Each row is a point on a tangle of strands that fork, close into loops and nearly touch. The rows are in no order.
Two points are linked if the straight distance between their rows is under 51.1. Some points are linked to none.
K939: [  2 -11  29 -20 -24  -5   6   9   4 -11   3  -4  10 -17  -7 -15   2 -21
  -7   0   2   5]
K534: [-25 -17   1  -3  -1 -16   0   0   8   0  14  -1  16  -2   1  20  11 -17
   1 -24  -1 -17]
K972: [ 14  -3   6  -1  -5  -3 -22 -10   2   9  18  -9  -2  -6  -2 -10   0  -7
   3 -21   1 -14]
K526: [  1  -4   7   4   2   5 -29   9  12 -16  13  31 -17 -18 -14   7   7  23
   8   9  -8 -15]
K124: [  1  -5 -21 -17   9 -21   2 -20   5  16   7  -4  -5  -2  -1   7  18   6
  -7 -26   9   6]
K175: [ -6   1  -2  10  17  -2  15 -23  -5  -1  13  -7  -6  12  22   0  15  -7
 -10  -1   4 -11]
K788: [-14 -10   6  -2   9   6  20  -3   2 -27  -1   8 -15  -4   6  12   7  -3
   2   9  15  -8]
K821: [ 29   7   6   9  29  10  -6 -18  -6  14  18 -15  -1   9   7 -10   0 -18
 -17   1   0  -7]
K386: [ -4 -16  26 -24 -12  -2  10  15  -8  -9  -2 -13  13   2  10 -18   0 -15
 -13 -20   4   4]
K579: [ 34  -8  -7  21  17 -10   7   4 -18  11  15 -30   2  -5 -22  21 -12  -6
  16   5   9 -12]
K235: [ -2  10   8  29 -18  18 -21   1   9   5 -19  29 -13   8  -8   9   6  12
  11  15 -18  -3]
K773: [-13 -20   9  -1 -22 -15  -3   7   1   6  14 -15  34  -9  -4  16   3 -18
   7 -21   0  -9]
K784: [  5   6  16 -15   6   0  20  16 -14  -5  13 -24  16  11  35  -9 -11 -13
  -6  13   7  -6]
K213: [ 16  -9 -25 -20  31 -27  18 -16  -4   7  17 -20  -1   1   9  13  12   9
 -16 -12  16   7]
K566: [-22   7  14  26 -18  17 -23  18   8  -9 -14  21  -4  -2 -16  10   0  12
  11  32 -15 -13]
K321: [ -1  11  -1   1   9  13   2 -13 -11  26  -6  -5 -19   7  -1   0  18  12
   8   5  24   1]
K792: [-19  -9 -13   4   9 -14  34  -8 -15 -10  -8  -8 -13  11   6   8  -3   7
  -9 -21   8  -3]
K803: [ 28 -19   0   8  20  11   3  11   1 -19  25   8  -2  -3   4  -2   6 -19
   4  18 -18  21]
K500: [  2  15 -12  -7   2 -17   1 -10  16  -5  -9  17  -1  -5  16  -1  -3  21
   5  14  -4 -11]
K338: [-22   2  10  13 -15  18 -10  27   1 -12  -6  11   4 -12 -16  16 -13  27
  17  29  -2  -2]
K590: [-22  11  13 -12  -7  19  -3  24   7 -23 -13   6   5  -3 -12   6 -12   7
  -4  -9  13  -2]
K850: [ -9 -10  10 -10   3  13  11  12  -4 -33  16  10  -8   8  25   4   7  -8
   5  -6   2   6]
K12: [ 14  -3  -2   6   6 -38  10 -14  -1   0   1  -7 -22 -10 -23  -6   4 -12
  -6  -5  -6 -18]
K129: [ -3   1  10 -21  22   6  16   3   3 -13  -8  -4   9  14  31 -18  -9  -4
 -38   6   0   1]
K915: [ 28  -8  -2   8  18  -5   2  -1   4 -14  15   0   0  -5  -2   2  -9  -2
   4  17 -17  -1]
K488: [  7   5   9  27 -17  22 -10  -4 -10  14   2  -7   3  14   3  -8  -6 -13
  16   7 -13   6]
K715: [ -7   5  10  28 -31  17 -16  16  -1  25  -1   6  11   0   2  -4   9 -12
  23  25 -17   2]
K649: [-19 -24  -7   0   8  -8   5  -9  17  18   1  -2   9  -4 -16  29  15 -19
  -1 -16   6  -5]
K905: [ 13  -5  -4  17  18 -14  17 -22 -23 -11  13 -14 -13  12   8  -8   5  -3
 -18  -5  -7 -14]
K64: [-23  24 -13  19 -12  -3  -2  -8  -7  28 -10 -22  -3  14  -3  -5 -12  -2
   9 -17   8 -22]
K669: [  0   2  12   1 -32 -17 -20 -15  -2   8  14   1   7  -5  -2 -11  13 -18
   9 -24  -2 -14]
K21: [  4  -7 -15  22  11   4   6  -2   6  -6   5   0   1   1   7  13 -14  10
   9  18 -12  -2]
K747: [ 13  -5   1  -9 -14   1  -9  -5   0  -6   2   9  -2   1   6 -14   7   9
  -4 -23  -6  33]
K776: [-25  -4  -3   8   8  16   8  -2   3 -11   6  22 -10   0  16  27  14   0
  13  13  11 -10]
K701: [-25  18  -6   2  -3  14   2  -2  -6   7 -10  -9  -3  19   5  -3 -10   0
  -1 -26   9  -5]
K114: [ -6  10   2  12 -42 -14 -25  -8   2  15  -5   8  17  -1  -2  -5  17  -1
   9 -17 -15   3]
K717: [ 32  -7 -10 -11   2   3 -17  -6  -5  13   9  -6   5  -1   1 -17   1   8
  -5 -17  -3  33]
K644: [-17   2  -5   3   4  22   1   2   1   7  -3  28 -11  -1  25  10  25   3
  12  26   1   3]
K800: [ 15   5   5  -3  15  21  -1   6  -9 -17  -3  -5 -13  10   4 -13 -13  -3
 -10  -7   5  11]
K216: [-20   2   3  14   3   4 -24  13  17 -23  -3  32   2  -9 -19  19   3  10
   4  11 -16 -22]
K55: [-24   5  -3 -17 -14  -9   5  11   2 -12 -18   8  -7 -15 -18   8  -5  11
  10  -8  14  -2]
K867: [ 13  -4   0   2   1  30  -7  14   9 -18  14  19  -2  -3   1  -9   1 -11
   0   4 -19  34]
K225: [-12  -3   8 -17  -9  10   0  17  -5 -11   1  -6  22  13  16  -6  -8  -8
  -9 -31   1   8]
K535: [ 19 -11 -16 -16  10   8  -4   5  -2   9  10 -10  13  -5   5   2 -12  16
   7  -3   7  22]
K980: [ -9  -7  -1  26  -2   0  -1  -8   9  13 -17   1   2   6 -24  12  -1  -8
   0   2 -10   0]
K496: [  5   6   7  -9  21  15  14   4  -8   6  10 -17   9  -5  24   2  -7 -13
   4  23  17 -10]
K57: [ -8   4  -3  11   3  15   0  14   0 -14  -9   3  -5  -2  -2   9 -12  18
  18  22   1   0]
K183: [ 15  -3   4  16 -14  15 -23   8  14 -16   3  14   8  -9 -17  -7  -4   4
   2  -3 -22  24]
K678: [  1   4  10  -7   2  32  -8  25  11 -23  -5   1   0   4  -3   1 -22   0
  -7  -1   5  10]
K179: [  7   8  -8  17 -10  11 -11   2  -8  23  -3 -25   9   7  -5  -8 -21   6
  21   8   0   2]
K963: [ 17  -1 -15 -10  30 -13  29 -14 -12  10   8 -18  13   7  10   6   4   7
 -13  14  13  15]
K308: [ -2  -7  20  -1 -21   8  -8  18  12 -16  17  17  11 -19  -3  -4  12 -12
  11  21 -16  12]
K560: [ 19   0   4   5  23  18  -3  -7   0  15  11   6  -4   1   7   2  19 -22
  -2  20  -2   1]
K475: [ -2 -15 -17 -14   2  -8   5  10   9  13  -3 -14  25  -7 -12  12 -19   9
  -5 -10  -1  15]
K407: [  7  -9 -23  -8  -1 -30  11   3   8   1  -7  -3  10 -15 -20   6 -16   9
   2   3 -17  12]
K436: [  0  -2  10 -18  14   9 -16  34   2 -11  21 -13   6  -9   1  15 -16   3
  10  14  11 -27]
K754: [ 15   8  -5  10   8  10  18 -21 -25  14  -6 -17 -11  17   2 -21   9   3
 -16 -13  15  17]
K389: [-15  -3  12   3 -28   7  -8   9   6  13  -1  14  13 -13  10   4  15  -9
  21  26 -11   2]
K892: [ 32 -15  -9 -10   9 -27  -2 -10  15  -2  -2   1   3 -18 -20  -9 -11   8
 -14  -4 -13  10]
K883: [-18   6  -4 -13 -21 -12  15  10   7  -2 -17   3  12 -15  -5   4 -10   9
  10  13   4  -3]
K223: [-11  23  -5   3  -5  -5   5 -11 -14  39 -11 -19 -16   6  -4  -8  10   0
  14   1  22 -25]
K27: [ -4  12  -2  -2 -23 -24   5 -18  -3  18 -12  -1 -16  -6  -7 -17  19  -2
   4   3   1  -3]
K641: [ 10  11   2   8 -18  -3 -21  -3  20  -9 -18  22   0  -2 -19 -11  -7  14
  -5   0 -19  15]
K707: [-15  19 -14  -3  -7 -16  11 -25   6  -2 -21  22  -8  11  24  -7   9  20
  -1   0  -3   5]
K482: [-12  -5   5   5  -3  -9  18   6  -4 -32  -6  -1 -26   0 -12   9  -9  -9
   3  -1   7 -20]
K816: [  6  16  -3 -17  -4 -17  -8   0  14  -5 -14   9 -10 -10 -10 -18 -16  17
  -1   8   3 -14]
K673: [ -8 -16 -13 -11  21 -15  -1 -18  18  15   3   7 -10  -1 -14  24  22  -1
  -5 -14  13  -1]
K51: [-10   9  -8 -18   1   2   0   7   2   9  -4 -17  16  12  12  -1 -18   3
 -11 -31  12  -2]
K44: [-10   4   0 -22   3  -2  20   4   8 -14 -10   2  13   5  22  -6  -8   4
 -18  12   3   6]
K569: [ 12  17  -6   4   5  23   0  -7 -22  26 -15 -24 -16  15  -4 -10  -1   6
   2  -4  25  13]
K732: [  6 -17  21 -12 -17 -14   7  12  12 -25   6   9  18 -21  -1  -2   1  -9
  -1  15  -9  15]
K676: [ 20   6  -6 -21   5 -20  -5  -9  15  -5 -12  11 -11  -9 -17 -26  -9  -2
 -21 -12  -5  -6]
K599: [ 14 -13   3  12  15  -3   8 -22 -22 -10   3   4 -18  10   4 -17  19  -9
 -34 -24 -11  -2]
K684: [ -8 -18   5 -17  22   9 -25   6 -24  25   7   2 -14 -12 -25  18  12   3
  13  12  27 -12]
K434: [ -3 -19   8  -8 -30 -23   0   2 -11  13  15 -17  11  -8  -3  -1  10 -17
  13 -24   4   2]
K755: [ 22   7  -3   1  17 -11 -12 -19  -5  23  21 -24   4   0   6 -13   5  -8
  -4 -10   7 -16]
K512: [ 20   0  -1  10  19  11   9 -26 -14   2  -8   0 -17  10  -1 -18  13  -6
 -26  -3  -1  23]
K655: [-24  15 -14   3 -12  -1   8 -15   0  -5 -31  28  -4  13   6  12   7  17
   6 -12  -1  21]
K653: [  6  10   1 -11  26  18   7  -3  -7   0  -4 -10   1  19  20 -17  -9  -1
 -30 -11   2   4]
K77: [  4  14   1  18 -22  -9 -17   9  12   8 -28  32 -11  -1 -23   7   2  25
   7  11 -14   1]
K351: [  0   0  11 -12  14   5  12  23   0 -32  23 -10   2  11  31   1 -11  -1
  -4   6  -7 -10]
K138: [ -6  10 -11  -9  -3  -5 -19   8   8  10   3  -5  31  -2   6   5 -21  11
  -5  -8  -6   0]
K374: [-23  -4  -3 -13 -12 -14  22  14   5 -24  -8   4  19  -1   7   9 -22   9
  -5   2  -3   8]
K236: [ -3   1  10   9  12  24  -2  -4  -6  16   1  11 -11   1  16   3  21 -17
  11  43  -1  -4]
K545: [  2  20 -17  26 -11  -1  -7 -11 -10  27 -15 -14  -3  17  -9 -13 -19  13
   5 -12  -4   0]
K817: [  4  -1   7  10  -3 -17   5   2  -6  -7  -3  -2 -32  -6 -29   7   3 -12
   9   2   5 -34]

A tip is a point with one link. Name the tips that can be reached along the links from each point below, in the order of the rows.
K482 => K12, K114, K496, K963
K676 => K175, K747, K655
K235 => K526

A piece is two or more points that can be reached from each other along the links. Count, over all rows, the pieces, the separate loops (a circle has one, a figure eight two, a Y none), the forks (points with three links) and the tips (points with one).
pieces => 4
loops => 3
forks => 6
tips => 8

How many points has the smallest loop of links through each point below? Write - if it is on no loop.
K566 => 11
K732 => 13
K374 => 9
K482 => -
